Each row is a point on a landscape with many valleys, with its height.
A ball rolls from a point to the lowest of its 2 nearest points, and stops where none of them is lower. Distance is the straight distance between rows; heights are no part of it.
z514: [  4  -8 -19  -1  22  -3  -9  21   8   5  12  16  10   2  -7  -7 -31 -13
  19   9   3   1   2  16   0   3   6 -27   0  12   7]  h=21.9
z100: [  3  -2   2   7 -21  -4  15 -10  12   3 -30  -9  -6  14  -1  24 -16  12
  17  -1 -14 -25 -17  -7 -10 -14  -9   2   9  24   3]  h=17.3
z973: [ 10 -16   6  10  -5   2   1  -3   5  21   1 -13  -2  22   3  12  15  26
 -20  -5  -6  -9  10 -29  -2 -13 -19   8  21 -12 -26]  h=56.8
z761: [ -1 -24   2 -32   0  10  14 -24   4  -8   0  14   5 -20  -1  -1   3  -1
  31   1   8  -1  -4  14  14  15  17  13  -8  10  12]  h=62.8
z974: [ 30  35   5  -5   3 -10 -24   0 -19  -1  25 -16  19  17  13   3  19 -14
 -22 -18   1  -3  -1  -9   4   9  -6   1  10  -2   0]  h=38.1
z34: [  7 -19   3  28   2   6  12   0  14 -25  26   1   0  14 -24 -14   7 -24
   3   4 -17  -2   5  18  -5  11   4  -6  -5 -23   5]  h=16.5
z925: [ 21  -9  17   0  -4 -11  -1 -14 -10   7  17 -15   7  16 -12   6  32  30
 -10 -11  -2  16 -10   0  -5 -10 -31  28  14 -25   4]  h=54.4
z795: [-22  -3 -23   6  18   4   0   3 -15   3  -2  -2 -12  -2  -9  -8 -14   0
  21  14   6  40  10  19  21 -20   5  -6 -11  34  -5]  h=47.0
z414: [  5 -17 -20 -10  13  10 -16  18  -8 -12  26   2  10 -37  -6  -1  -9 -11
  11   2 -11 -27   2  -6  18   4 -19 -23  -2 -13   1]  h=27.0
z656: [  2  -3 -12  -7  26  -1 -14   4 -10   5 -22 -11 -21 -16  12  10   0 -17
  20  14  17  24   5  23  17 -18   4 -11 -17  27  -4]  h=44.9
z870: [ -6  -7 -10  15 -13  14  20  25  40   3 -22   7 -21  14  -7  -6 -10   3
 -16  -3   6  -2  -2   8   1   3  15  13  -9 -13  -7]  h=38.9
z690: [ 21 -30 -17 -18  18   7   1   8 -15 -12  29 -10 -11 -29  -5  14   1 -23
  34  14  -3 -17  10  12  13   1 -15 -26   7 -10  -2]  h=25.3
z885: [  8 -22  14   1  20   6  -1  -9  13 -12   2   4   4 -34   9  -1  13 -23
  17  11 -11 -15   4  -6 -10   9 -15  -8 -29  -3   4]  h=32.1
z685: [-16  12  -3  22   8   8  15  31  -3  -2  -2  11  -2 -19   9   4 -14   2
  -1   5 -11 -29   3  -3  11 -17  -6  -1   0  -6   3]  h=33.8
z311: [-12  18  12 -25  17   6   7   5 -12  25 -10 -10   7   0  14 -13   4  24
  11  12  35  31  27  -3 -14   1   8  -2  -4  -8   2]  h=17.4
z531: [ 29 -13  17   4  12 -10   3  -4  18   9   8  21  16   5  -5   4  -3  -6
  -4  -3  -5 -29  -7  -7 -19   9  -1  -6  17   0  12]  h=23.9
z591: [ 16 -13   9  12  -3  -4   3 -23   5 -27 -21  -9  22 -19  17  13  25 -10
 -12  -3 -28 -11 -15  -9  13  -4  -5  16  10  19  -4]  h=40.2
z92: [ -3 -29  -4   3 -10   9 -22 -16  27   2 -21  -8  -4   5 -11   0   7   9
 -17 -12  -2  18   1 -16  -3  12   6  10   1   2  -4]  h=57.9
z69: [-13  30   6 -15  -3   9 -11  -5  -6  -3 -17 -23   9  -7  24  -8   4  18
 -12   5   2   3   8 -33  12  13   0  12 -11  -6 -17]  h=32.2
z819: [ -6   5  -5  11   7  16  -2  17   5  -2 -18   8 -12  -4   5  17 -13 -30
 -12   2  18  28  18  28 -13   3  42  -9   0  12 -10]  h=20.3
z881: [ 12   5   9  12  -6  -3  -3 -11 -16 -15  19   5   4 -18   4   8  11   0
  -8  -9 -31 -32 -13  -8   0  -1 -35  12  12  -5  -3]  h=20.5
z571: [ -1   3  -4   8  12  -6 -10  -8  -1 -12  27   8  27   5 -19 -27   6   6
  -3   6 -20  14   2 -10  -4   2 -15 -12  -5  -9   7]  h=15.9
z66: [ 12  -1  14   2   2   1   8  -8  15   9   1  13   8  19  -2 -13   2   3
  -2  -3   1   4  -3  -3 -12   1  10   8  -1   3  13]  h=26.4
z470: [-12 -24 -15  10 -12  22 -11 -18  -5 -11   1   7  -2 -12  -6 -13  18  -2
  -8  -3 -14   8  21 -20  15   7   0   1  -7  -8 -17]  h=48.3
z494: [-16  -1 -11   4 -19   1   3 -22 -14  -5 -10  13  -4  22 -18  -2 -14 -23
   6   3 -16  26   2  -1   1  -2  20  -4  -7  46  -4]  h=26.0
z584: [-26  16 -11  10 -21  17  -1   0  -5   9   3   6  17  10  -2  -7 -31  27
  -3  -1 -13  -6  17 -35 -17  10  -1  -8  12  -1 -16]  h=36.7
z477: [  3   7   8   3  14  -6  -3  -6  -3  -6  41  -9  15   5 -12 -27  26  17
 -14   0 -10  14   0 -11  -3  -2 -27  10 -21 -29  -1]  h=13.3
z619: [-19   4   1  -5   7  -4 -16   0 -27  17  -6  18   2 -24  13  -6   0  18
  -2   3  22   9   7   3   7 -17  -2 -11   0   6  -9]  h=9.8
z578: [ 22   7   8   6  -8 -10   6   8   8 -14  22   5  12   3  12   0   8 -37
   0  26  -9 -14  -8   8  -3  12  15   2 -15   6 -10]  h=66.1
z755: [-22  -4   2   3 -27   8  20 -10  12   6 -14  16  11  -2   1   1 -15  -3
  -1  14 -13  -5  -4  -8 -12   6  30  14 -15  23 -13]  h=43.8
z459: [  3  16   5  -7  -5 -11  -5   7  14   4   4   5  10  11   3 -20  -1  -3
 -21   3   9   2  -6  -8   5  19   8   6 -23   3   2]  h=29.9
z965: [ -9  14 -10  -6  -5  -7   2  10  -5   1  -6   4  15  -4  -7 -21  -9  11
 -11  13   2  13  -1 -14  24  -3  15   2  -7  18  -7]  h=30.6
z793: [-20  -3  -9  30 -21  15  13  -3 -10 -18  25   3 -15  11 -16 -14   2 -21
   7  -2 -25  -1  15   7  -9   3  -3  -7 -11 -12  -5]  h=13.2
z487: [  7  -1   9  14   5  16 -12 -18   1 -11  -1 -40  11   5   0  15  13   9
   6   2 -20   5   7 -15 -10  -5 -10   4  21 -17   5]  h=44.4
z861: [ -3 -34 -18  -2 -15  15   9  16  25   1  -3   5 -13   4 -15  -5  -6   2
  -5  -4   1 -19   0   4  12  10   6   1   1 -17   3]  h=42.3
z292: [-17  27  16  17  10   1 -16 -12  13  13 -28   7  -9  12  21   4  -5   8
 -28 -15   8  17  13 -12 -25   0   2  11   3   6   6]  h=19.2
z213: [ 16 -11  12  16   7  15   4 -15  22 -19  -5 -21  16  -8  32   9  20 -18
 -10   3 -36 -21  -3 -26  -2  10 -10  22  12   3  -7]  h=37.3
z211: [ -1  11   1  -1 -25 -15   4  -5 -29  18  18   6 -10  12  -3   4  -9  -3
  -3  -8  -4 -12  -8 -10  -4 -10  -8 -10   0  12  -1]  h=6.5
z916: [ -7   0 -12   9   0  10  -7   3   9   0 -22 -10 -10  10  -6  11 -17 -16
  11   7   6  27   5  19 -21  -4  18 -19   1  12  -4]  h=16.7
z331: [  2   1   0  -1 -25  18   6  -7  -3   6  24   7  28  15  -1 -10 -14  16
  -9  -1  -8  -8  13 -18  -9  20   9  -3  14  -8 -11]  h=40.0
z959: [  4   5 -12 -15   6 -12 -10  23  10  11   6   6  -8  -8  -7  -7 -22  -2
  15   5  10 -16 -15   1  -3  -5 -11 -22 -22  11   8]  h=24.1
z118: [ 15  -1  11   1 -19 -28 -15  -9  -1 -13   8  -6   7 -12  -5   4  21   3
   1   4  -4 -17 -33  20  -6  -6 -16   3  -6  -2 -12]  h=48.5
z373: [ 11  24   8 -12   6 -21  -6  -1  -6   6  19 -10  22  14  -2 -23  13  28
  -1   2  -6   2 -13 -21   3  -2 -35  10 -11  -8   6]  h=10.0
z855: [-26   1   0   0   1   2  -1   2  -6  11 -34  -4 -17  -8   7  15  -6  24
  11   2   7  -4  14 -26  -6 -15 -22  -5   0   6  -5]  h=31.4
z223: [ -4  18   5  -2 -13  11  -4   9  29  17 -11  -7   4  22   9   8 -16   1
 -25   0  12  19   4 -12 -20  25  29  -1   3   3 -27]  h=12.2
z228: [-17  -7 -11  -1  -6  23   5  14  -2 -14 -18 -16  -9 -30  16   6   0  -6
   7   8  -5  -7  18 -14  18   1   8   4 -19   3  -3]  h=37.5
z792: [ 27 -25   6   1   1   0  12   0   0   9   1  -6  -1  19  -9   2  24  23
 -10  -4   1   4  -4  -5  -3 -15  -8  10  28 -22  -4]  h=55.4
z748: [ -2  13  13 -10 -11  -1   2 -15  24   1 -29 -13   0   2  16  24  -6  25
   3 -11   0 -26 -12 -14  -8  -1  -9   8   8   3   0]  h=20.9
z735: [  7   7  16   0  15   9 -19 -22  13  10 -21 -24   9   6  13   6  12  16
   4   0   0  11   0 -17 -23   3  -5   9   5   3   6]  h=46.2
z233: [ 10  15  -4 -16  29  -1   3   4 -15  -2  -9 -21 -11 -16  14  11  12 -12
  12   7   7   4  -4  15  25 -16  -6  -8  -9  16  21]  h=43.4
z979: [ 13  -7   9  10  13   2  14   6  -4  14  19  30  -3   9   1   7 -14 -17
  15  -7  -6 -23   4  -3 -19  -2  -7 -14  14  -4  23]  h=25.4
z794: [ -5  19   3   5 -19  -9 -15   1 -11  22 -15 -23 -17  16  19   0  10   7
 -15  11   4   9   9 -14  -6 -13  -6  -3 -20   5 -36]  h=26.2
z638: [ -2  -1 -23  10  12   6  -7  12  19  -5   7   8  17  13 -25 -19 -24   3
   5  -2  -8   5  -4  -4  -2   2   2 -10   0  -4  12]  h=19.3
z683: [ 19   6   4   1   5   4 -24 -12   2 -11  24 -13  28  10  -3  -3  14 -16
 -14  -5  -7   8  -3  -7  -5  26  10  -1  17 -17   2]  h=40.1
z351: [ 34  -2   6   1  19  -7  -1   6 -21  -5  45   5  17   2 -11   4  26 -10
 -11  -3 -13  -2   0  -2   8   1 -19  -1  15 -27  11]  h=16.3
z32: [ -9  26   7   7 -19  -9  -5   7   6  19  -6 -16   1  28   4  -9 -10  17
 -20   3  11  26   9 -14 -20  12   2   4  -5  -8 -32]  h=19.5
z199: [ 12 -17 -13 -12  -2  -2  -5  -5 -32   0  13  16 -19   3  -7   3  -7 -27
   8  -9   7   0   5  16  15   3  13 -19  18  18   7]  h=26.3
z38: [ -9   1 -13  17  -9   0 -12 -17  -2   9  10   9  -8  28 -16 -19  -5 -23
 -15 -12 -18  24  10 -22  -8   7  -4 -12  -5   6   5]  h=14.3
z879: [ 41  -2   3   0  19 -13  -7  13  -3 -13  35 -15  23   8  -2  10  12   0
 -29  -5   0 -11  -3  -4  15  16  -8  13  27 -36   0]  h=14.5
z726: [ 16  -6   3 -27   0  -5   8   4  -2   7 -23 -15 -10  -7  10   3  25  14
   2  -1   9   2  -3  -9  22 -15 -17  18  -7 -14   1]  h=44.0
z963: [ 13  -1   5  -1  -7  -4 -11   7  -3 -12  17   0 -16  -2  -9   5   7 -12
   2 -12  14 -14 -14  28  -9   2   0 -11   3 -24   9]  h=28.1
z832: [-23   0   0   7  14   5   9  12 -25  -6  35  19  -6 -19  10 -14  -6   1
  15   7   7   9  19  31   0 -15  12 -10  -6  -4  -1]  h=24.3
z200: [-18 -39 -17  11 -12  14   3   0   7 -15  -2  11 -10 -19 -16 -11   6   4
   3  -4 -13 -10   1   1  12  -8 -13  -5  -3 -16  -4]  h=44.7
z392: [  6 -18   2 -13   4 -17 -15  -8   2 -11  -6  -2  -1 -33  -3  -5  17  10
  13   8   6  -4 -19  26   2 -10 -12  -8 -25   4 -12]  h=47.1
z936: [  3   4   1 -20  -5  -5  15  17 -19  -4  12  11   1 -21  11   2   9  -5
  -8   7  32 -12   1  32  18   2  26   3  -2 -15  -8]  h=21.2
z834: [ 16  10  27  -4 -19  -7  22  -5  13  -1  15   2   6  13  13   8   6  -9
   1  -6   6 -29 -21  16 -18  17  14  12   5  -8   7]  h=29.5
z97: [ -7  21  14   1   2 -31  -7 -12  -5   0  -3   1  14  12  -8 -16   2  32
  -8 -17  11  22 -28   7 -17  -7 -17  11   3   3  10]  h=52.1
z954: [-15 -17 -22  -3  -1  14  -3   9  15  22 -26  18 -36   0 -11  -8 -13  -6
  -9 -13  16  29  11  -3  -8   2   2  -1 -14  -5   6]  h=19.0
z407: [-11   8  13   6  10 -12 -11 -16  17  -2 -20 -10  -6   4  -1 -18  18   8
  -8  -8  -8  16  -7 -14   0   5 -20  30 -22  -1  13]  h=50.9
z300: [ -4  18  -5  -4  -3  23  -1  -1 -10 -26   6 -18 -10 -10   5   5   8 -35
  15   8  -3   4  18  16  -2   8  19  -5  -4 -13  17]  h=41.6
z229: [-15   9  -7   9   8  18  -7   9  14  17 -24  17 -21   8   0   0  -4  -3
 -31 -21  12  18  13 -21  -2   6   5   6   9  -5   3]  h=12.9
z852: [ -7 -14   5  18   5  -8 -28 -16  28   5  -8 -16  -5   3  10  -4  16  26
 -19 -16  -4   7  -6  -9  -3  12 -23  19  -2 -11 -12]  h=54.1
z499: [-25  -3 -10   7  -6   1  -5  10  -5  11 -13   0   9   1  -4   3 -17  35
   1   6  -1 -10  13 -42  -1 -12 -17  -9  12  -3 -21]  h=33.9
z528: [ -1  31   8 -10  -4 -34  -9  -7   6  21 -28   1   0  27   6 -11   1  17
 -14   1   8  18  -5 -20  14  -3  -1  19  -6  25  -8]  h=14.1
z152: [ 17  -4   3 -15  19  -3  25  16 -12   2  41  -5   0  11 -13 -14   3   1
  22   5  14   6   2  22   1   3  -4   0   7 -25  37]  h=18.7
z830: [  7 -16 -19 -27 -21   3  13   4  19  19 -20  22 -23   9  -4  22 -20 -22
  -3  -6  12 -21   0  -9   7   9  24  -5 -17  18 -12]  h=34.4
z605: [  7  15  -6 -11  17   0   6  24 -16  10  14  15 -10  14   4   4  -8 -23
  -2 -19  29   6   2  27  11  -2  18 -14  14  -1  28]  h=22.8
z637: [ 23 -39   0  13  14  -9  13   5  14 -22  16   7  14  -5 -25 -15  25 -10
   1  11 -14  -3  -8  25  10   4  -3   3  -2 -28  -6]  h=19.1
z866: [  3  31  14  -9  -9 -26  -7 -13  -2  16  -3 -16  17  20   5  -4  -7  34
  -1   4  -5   3 -13 -36  -3   2 -23  14   0  14 -12]  h=5.1
z642: [-10   2  -7  23  19   8   8  34  26  10 -18  21  -3  -1   2  -1 -13  -3
 -12   0  10  -9   0   6   3  -9  13   0   2  -2   6]  h=35.8
z138: [ 12  -1  12  -7   5 -11   5  16   1   3   2   4  -9 -14  13  -2  32  -3
 -14   2  31  -2  -1  29   5  -3   5  14 -14 -31  -5]  h=19.4
z112: [-22  -8 -18   0 -13   9  15  14  -9 -15 -14   2  17 -19  -8 -11 -13  18
  -6  16  -8  -4   0  -6  38   1  14   9   4  14 -20]  h=25.2
z293: [ -3  -3   8   9  -3  -4 -10   3   5 -20  25   7  -4   0 -10  -5 -10 -25
  19   6   3 -11  -6  30 -31  10   8 -24 -20  -7  12]  h=29.2
z323: [ -4 -15  -6 -17 -13   9  -1 -27  18  -8 -19   5  -2 -10 -10   1  17  -9
   3  -1   2   9  -4  -9  13  14  13  12 -13   8  10]  h=60.9
z961: [ 11  24   3 -11   0  -5   6   2 -18 -13   3 -23  -7 -13   3  -3  20  -2
  -1  -1   3   2  -5  10  24  -8  -8   8 -12 -11   7]  h=42.2
z567: [ 26   1  15  -6  -6  -6  21 -11   4 -19  26  -9  14 -13   1   1  14 -19
  18  24 -20 -20 -16   5   1  15   5   3  -2 -11  -6]  h=65.1
z890: [ 19   1   6  -6  15 -23   7  23  12   9  -6  -3  -8  -2   5   9  -3  -1
  13   8   5 -28 -19  11   4 -21  -9 -10 -18   6  -3]  h=25.8
z383: [-10 -17   2   4  -6   7  -5   3  10 -12  -2  -2 -16 -14  -5   0   4   1
   3  -2  20   6   0  43 -17   9  13  -4  -2 -24  -2]  h=26.7
z660: [-26   6  -2  31  -5 -13  -1  -7   9  -8 -23   6  12  26 -19 -22 -20  10
   0   8 -10  44  -1  -3 -17 -10   2  -1  -1  29  -3]  h=33.4
z4: [ 21 -34  -2   1   6  -1   3  -8   7  -8  12  12  15  -9 -22  -8  -2   0
  14   6 -13 -14 -10   4   6   5   3  -8  13  -2   2]  h=21.8
z372: [-18  -6  13  24 -22  -1   5   5  12   4   5   3  -3   4   3 -15   9   0
 -17  -2   3  11   1  24 -17   2  16   2 -21 -11 -29]  h=35.2
z707: [  4   2   3 -34  -4  -7  16 -15 -11 -13  23  18   8 -33  -5  -7   4   0
  26  12  -8 -10 -17   9   7   8  -8   6  -9   6  21]  h=63.9
z359: [ 28  16  16 -33  -4  -3  22 -16 -18  -2  25 -11  18 -18   0  -5   9   0
  26   5  -8 -10 -13  -2  -3  10 -11   1   5  -9  18]  h=64.4
z184: [-15  -2  -6  -3  12  10   5  -7 -21   1 -18  -8 -12   0  -1  -6  -4   7
   8   3   1  30  14   0  11 -18   9   0   5  12  11]  h=48.0
z463: [-24  -7 -25  19  -5  20  -6  10   7  -7 -14 -10 -36 -10  -3  -5   1 -21
  -8  -1 -13  -7  11 -12   6 -10   0  -2 -27  -1  -7]  h=33.2
z811: [  5   5   1  17  -7  24 -11  -9  -7 -18   3 -22 -11   0   4  15  11 -25
  14  -7 -22  -7  12  -2 -12  -8   3  -7   6  -3   8]  h=42.8
z342: [ 11  37   1  -5  -7   7 -16  -2 -12  -9   4 -38  13  -2  24   2  15  -3
 -21   0  -6  -6   1 -22  10   6  -9   5   6  -8 -15]  h=36.0
z668: [ 17  -6   5 -11   6   0   6   0 -25 -16  49  -3   2   4 -20   0   3  -1
  10  -7  -9  -7  11   2  -3   0 -13 -13  18 -32  25]  h=17.6
z338: [ 11  -3  -4 -21  24 -21  12  15 -11  15  24  17   1   4   1 -17  -3 -12
  11   2  32  23   4  45  13   3  11  -7   4   0  18]  h=21.3
z67: [  5  15  21  -3  -4  -6  -6 -22   0 -17 -25 -14  15 -21  23  10  11  -3
   2   3 -15 -13 -17 -13   1   1 -18  18  -9  21   5]  h=42.4
z395: [-13 -14  -4  -5  11  18   1   9  -7 -10  -6  18 -13 -20   7   8  -9 -16
   4  10  27  14  11  41   8   4  43  -2   8   7   1]  h=23.1
z350: [ 34 -12  -4 -28  23  -3  12   5  10   2  -4  -8  20  -6 -10   7   3   7
   8  11  18  -7  -6  11  18   2  11   2  21  -4  14]  h=14.4
z841: [  0  -4 -20   3 -14  20   7  10  29   9 -30 -10  10  18  -1   8 -15   4
 -13  12  -2   6  10 -20  -1  12  26   6   6   9 -27]  h=3.1
z823: [ 16   9  -1   5 -22 -17  17   0  -1   6  -4  -4   8  19  -6  11 -20  -6
  15   6 -14 -11 -25   4  -3 -13  15 -10   8  29  -2]  h=13.5
z523: [ 19 -16  -8 -27   2  17   1  12   6  12 -10 -15 -23  -4   6  18   7 -12
  11   0  21 -14  13  -1   1   9   8 -15   6 -21   0]  h=21.7
z71: [ -4 -23 -11  16  -9  15  -7   8   5  -1  -1  13  -8   5 -15  16  -7 -44
  -8  11   4  17  16  15 -25  25  34 -14  -6   3 -13]  h=24.2
z203: [  7  23   7  -3  -7   0  -7   8   9  11 -21 -28  -8  17  19  24   2  15
 -11 -17  13 -12  -5  -3  -8   2  -5   2  10 -13  -8]  h=22.4
z305: [-14 -22 -12 -16  11  14  -3   0  -3  -8  11   7  -5  -6  -6  -2 -10   9
  21   1  26  19   2  46   3   7  24  -8  17  -5   7]  h=24.9
z905: [ -9  19   0  -8   3  17   8  13   0  -6 -12 -15 -20  -7  16   0   3 -20
   6  12  11  12  11   5   7   1  17   3 -26  -6  10]  h=40.3
z821: [  4   8  -3  -1 -12  17 -21 -16   7  -3  16   7  21   9   0  -3 -15 -10
  -5 -15 -12 -12  -4 -18 -14  26   6  -2  13  -4   9]  h=42.0
z641: [-22  28  -2  -2   4 -21  -7   3   1  28 -34  13  -3  13   6  -2 -14  28
 -22  -7  10   7  11 -42  16  -2 -17   4   0  13 -11]  h=23.0
z636: [ -1  15  -7  -2  -3   2 -21  13   1   7 -15 -15  -8  -1   3  17  -2  -4
  -2   0  22   0   0   3 -10 -11   7 -16   4   6  -9]  h=19.9
z836: [  9  12  -8   5  -3  -5  -1   4 -21  -5   8   1  -7  27 -10   5  -9 -26
  -1 -19   5  12  -3  25   0  -3  21 -12  19  15  21]  h=24.4
z575: [  2  -2   9  11  -5 -24 -13 -12  -6   0  12   6  30  19 -15  -6  -8  23
   2  -5 -10  14 -18  14 -23 -10 -11 -16  12  12   4]  h=50.8
z277: [ 11   7  22  20  -6  -9  -2 -24  14 -16  18  -2   5   0  11   7  19  -3
 -21 -12 -17 -19 -15   1  -3  13  -8  26  13   3  -3]  h=23.4
z665: [-11 -16 -29 -10   8  14  11  22 -11   4  -7   1  -1 -15   2  -2 -14  -3
  10  11   2   6  14   1  42  -5  15  -3  10  30 -17]  h=18.9
z647: [ -4  -5  21  23  21  -5  16  17 -19   2  15  17 -10  -7   5  -8   3  10
   8   4   0  -3   8  26   1 -33  -9  -1  -1 -11  13]  h=25.6
z80: [ 36  -4   4 -19  19  -8  10  11   0  -9  14   4  28 -13  -1  11   3   7
 -11  -5  -3 -25 -13  -4  18  11  -5   9  27 -22  12]  h=12.1
z197: [ 12   1   6 -29   7  17   7   0   2  25  -5  -9  -5   7   9   0  -3   1
   6   0  30  15  15   0 -12  14  20  -5   4 -13   5]  h=19.6
z235: [ -7  13  17   8   6  -9  -9 -16  -5  -2 -31 -16  10   5   6  -7  13  26
   4   9   3  27   1  -7  -8 -10  -2  16 -10   6  -4]  h=48.4
z907: [-15   1   8   3  -6 -14  -3  -6   9  11 -17 -14  -1  14  10  19   0  51
 -23 -20  -1 -15  -2 -31   9   0 -32  16  23  -8 -13]  h=59.1
z111: [ -6  -3  -5  -2  20   1  20  12 -21  15  31  24  -6   6  -7  -3 -24  -5
  15 -11 -12  -8   8 -15   1 -16 -17  -7  13   5  32]  h=26.6
z544: [ 10 -16   0  20  -1 -19 -12  -5 -10 -13  13 -11  10   1 -20   7   7   7
   5   0 -12  -6 -21  23  -7 -24 -19 -21   7   5 -12]  h=49.6
z268: [ -8 -19  -6 -17  15   1   3   2 -23   9  -3  18   4 -30  14  -1   3   3
  11   4  18  -2   8  19  24 -14  12  -4   2  22  -7]  h=13.6
z346: [-21  -8 -11   6 -24  23  12  -2  -1  10  -9  10 -40   5 -15  -2  -1  -2
  -8  -8  -3  28  17 -11  -8  10   4   0  -7 -11  -8]  h=24.5
z602: [-18 -11 -28  21  -8  20  -5  19  10   6   5  13 -27  -1  -5   3 -14 -32
  -5   3   5  -7  12   5 -14   1  15 -14 -18   2  -9]  h=28.5
z157: [-16  18   2  17 -12 -15 -20  -5 -14  13  -5   0 -11  10   1  -3   0  11
 -18 -12 -11  -4  -4 -22  -3 -10 -20   3  -2  15 -17]  h=12.0
z252: [ 26 -22   6 -20  17  -2  13   0 -10 -18  19  -6  16 -28  -5   5  19   1
  21  14  11  -3  -4  31  18   2   0   8  15 -18   2]  h=16.2
z576: [ 10 -28 -19 -38 -11   5   3 -11 -16  17  -4  18 -22 -10   1  18  -8 -15
   7  -3  13  -9   9   3  17   7  21 -13   1  22  -5]  h=29.6
z767: [ -3  -1   0 -18  26 -11  17   8  -7   1  25  12   3  -4  -1 -17  -8  12
  30   3  12   8  -9  24   9  -8  -3   2  -4   1  28]  h=19.8
z177: [-15   0  -8  13  -3   3   2   0  20  -4 -22   5  13  -7   5  10 -17 -18
  12  17 -16 -11   0 -19 -13 -10   9   4 -19  38  -7]  h=39.9
z396: [-13  12   6  26  10  -7  -8  -8  17   2 -30   6  15   7  -2  -3 -13   2
   0  14 -13   9  -5 -10 -15 -13  -2  -3  -3  33 -10]  h=36.8
z817: [ 15  13  19  15 -19 -10   4 -17  11   2  17   6  -3  32  14  18   0 -21
 -21 -13  -6 -26 -11   1 -14  21  14  18  21   7  -3]  h=27.1
z464: [ -4   0   6 -14   5  17  14 -12 -14   1 -14 -14  -6  -7   7   1  17   7
   6   2  -8   4  12 -24  16 -13 -15  11  11  -4  14]  h=45.9
z533: [ -7   8   8   6   7 -12  -9 -11 -18 -11   6   8  13 -25  -4  -3   5  17
   4  -4 -25  -8  -7 -15   3 -20 -31   1  -2   2   5]  h=18.8
z652: [-14  -8   0 -13   7  -6  -6 -18   1  -2 -19   0  -4 -22  -3   2  -8  15
  31   7   5   9  -8  10  -1 -12 -13 -10 -23  13  10]  h=45.5
z333: [ -2  16  18  17 -25   8  13   4  14   5   2   3  -3   9  21   7   1   0
 -19  -6  10 -17  -3  19 -24   6  20  11  -2 -11 -11]  h=31.5
z36: [  3 -23 -18 -20  -1  16  -2   2 -10 -12  16  -9 -25 -19  -3  11   6 -19
  23  -2   4 -19  12   8  14  13   2  -7  -5 -23   5]  h=23.6
z379: [ -8  10   8  -7  -2   0   3   2 -33  -7  30  26   0 -22  11  -8   6 -23
   8  -1  24  -3   6  35  -4   7  17 -13  -8  -8   8]  h=22.9
z754: [ 14 -29  10  -6  19 -16   4   9  -9 -15  18   3   4 -26  -3  -2  37   5
   1  -2  15  -7  -5  44  11  -2  -7   5   3 -44   0]  h=17.5
z123: [-15   2 -19   6 -10  12   7   0 -23  -3  30  10  -5  17 -16 -21 -11 -17
  -5 -12 -12  15  21  -3   3   7   3 -16   6  -6  10]  h=8.9
z367: [-32   5  -4  21 -14   7  17   9  -8 -13  -5   9   2 -12   2 -15  -6  11
 -10   2 -18 -16  13 -13  17  -9  -2  13  -3   3 -11]  h=30.7
z787: [-25  -3 -18   3 -16 -14   4  -9  -3   0 -15  11   7  21 -23 -16 -28  -5
   4  -4  -4  52   3  10 -10   1  17 -18  -2  43   3]  h=29.8
z573: [ -9   7   5 -22   8  -9  -5 -17  -8 -15 -31 -17  14 -35   9  12   0  25
  23   4  -6  -3 -14 -14   0 -10 -21   4  -4  11   8]  h=43.9
z245: [-15  17  18  13  19 -18 -12 -11 -14  11 -10  15  -1   3  -3   3  -5  19
   2  -9 -13   2  -1 -24  -3 -22 -33   1   0  17  16]  h=16.6
z43: [-24  17   4  -3  15 -15 -17 -11  -2  17 -38   1 -16  10  -3  15  -9  36
  -1 -11  17  24  14 -35   2 -11 -21   2  11  -1   1]  h=28.4
z955: [-15  12 -11 -24  12   0   1  16  -8  14 -18  -5   5 -16  11  -2  -7  34
   8  19  33  19  12  11  17 -16   5  -8   0  -7 -15]  h=14.0
z253: [-18  31  10  17   0   1 -26  -6  19   5 -24 -15   6   4  25   3   5   9
 -24   0   1   3   1 -22  -6   7   1  18  -5  14 -25]  h=25.7
z788: [  7  -2   3  -5  10   7  -9   2  13  -9   5   5  -4 -15   5  12 -12 -34
  20   6  -3 -24  -7   2 -15  10   1  -7 -15  -2  18]  h=30.5
z806: [ -4  -4 -19  21 -23   2  -7 -14   3  10 -23   4 -14  29 -16   0  -9 -25
   0  -3 -22  10   2 -20 -16  -4  -6  -3  -1  34  -9]  h=20.7
z756: [ -3   4   2  10  18 -12  14  20  -7  17  -6   9 -23  10   0   1  -5  13
  11  -6   9  -8  -6  12   0 -31 -18  -4  -9   1  16]  h=26.9
z598: [  6   5  18   1 -13 -15   0 -20  22  -3  19  -5   8  15  -3 -18   1  19
  -9  -4 -15   2 -22  -6  -5  13  -9  28   4   1  10]  h=27.3
z536: [-19  11  -8  18  -3  18   3  14  13   4 -36  -8  -1   8   0  20 -25   4
 -15   3   5  16   3  -1  -8  -5  24  -2  20  13  -9]  h=11.6
z247: [  8 -12 -17   8   1  10  -3  16  -2 -15  21   7  -5 -14  -5  -2   4 -32
 -11  -7 -12 -35   2 -16  17  15  -5  -7   7 -22  12]  h=29.0
z876: [ 17 -21  13   9   7  -4  -6  -2  29  -7  -2 -10  10  -7  17   0  18 -14
  -2   9 -24 -22  -9  -9  -8  11 -13   8 -21  -9 -13]  h=34.3
z108: [ 23   5  -3  -3 -19 -14  12  11  -5   4  13   4  -1  25  -8   8 -25  -4
  -4 -11   1 -24 -20   4   0   8   0 -17  18   8   9]  h=10.2
z783: [ -3  12  19  -6  -3  -8   3  -8 -14  15   0  -8  -1  22  -5   1  10  41
 -13 -20  10  16  -4   5 -13 -13 -20  13  14 -20  16]  h=53.3
z610: [ -9   2   0  -5 -36   6  15  -2  18   9 -10  27  -6  18   5  18 -19 -13
 -16 -10  -1 -20  -5   2  -7  16  29   9  -7  22 -13]  h=39.5

Where does a ball stop that starts at each point below?
z830 => z80
z756 => z80
z821 => z866
z811 => z916
z97 => z916

Two balls start at each pair of points below. Name the first point that both come to, or write none.
z925, z407 => z819
z487, z973 => z819
z213, z567 => z819
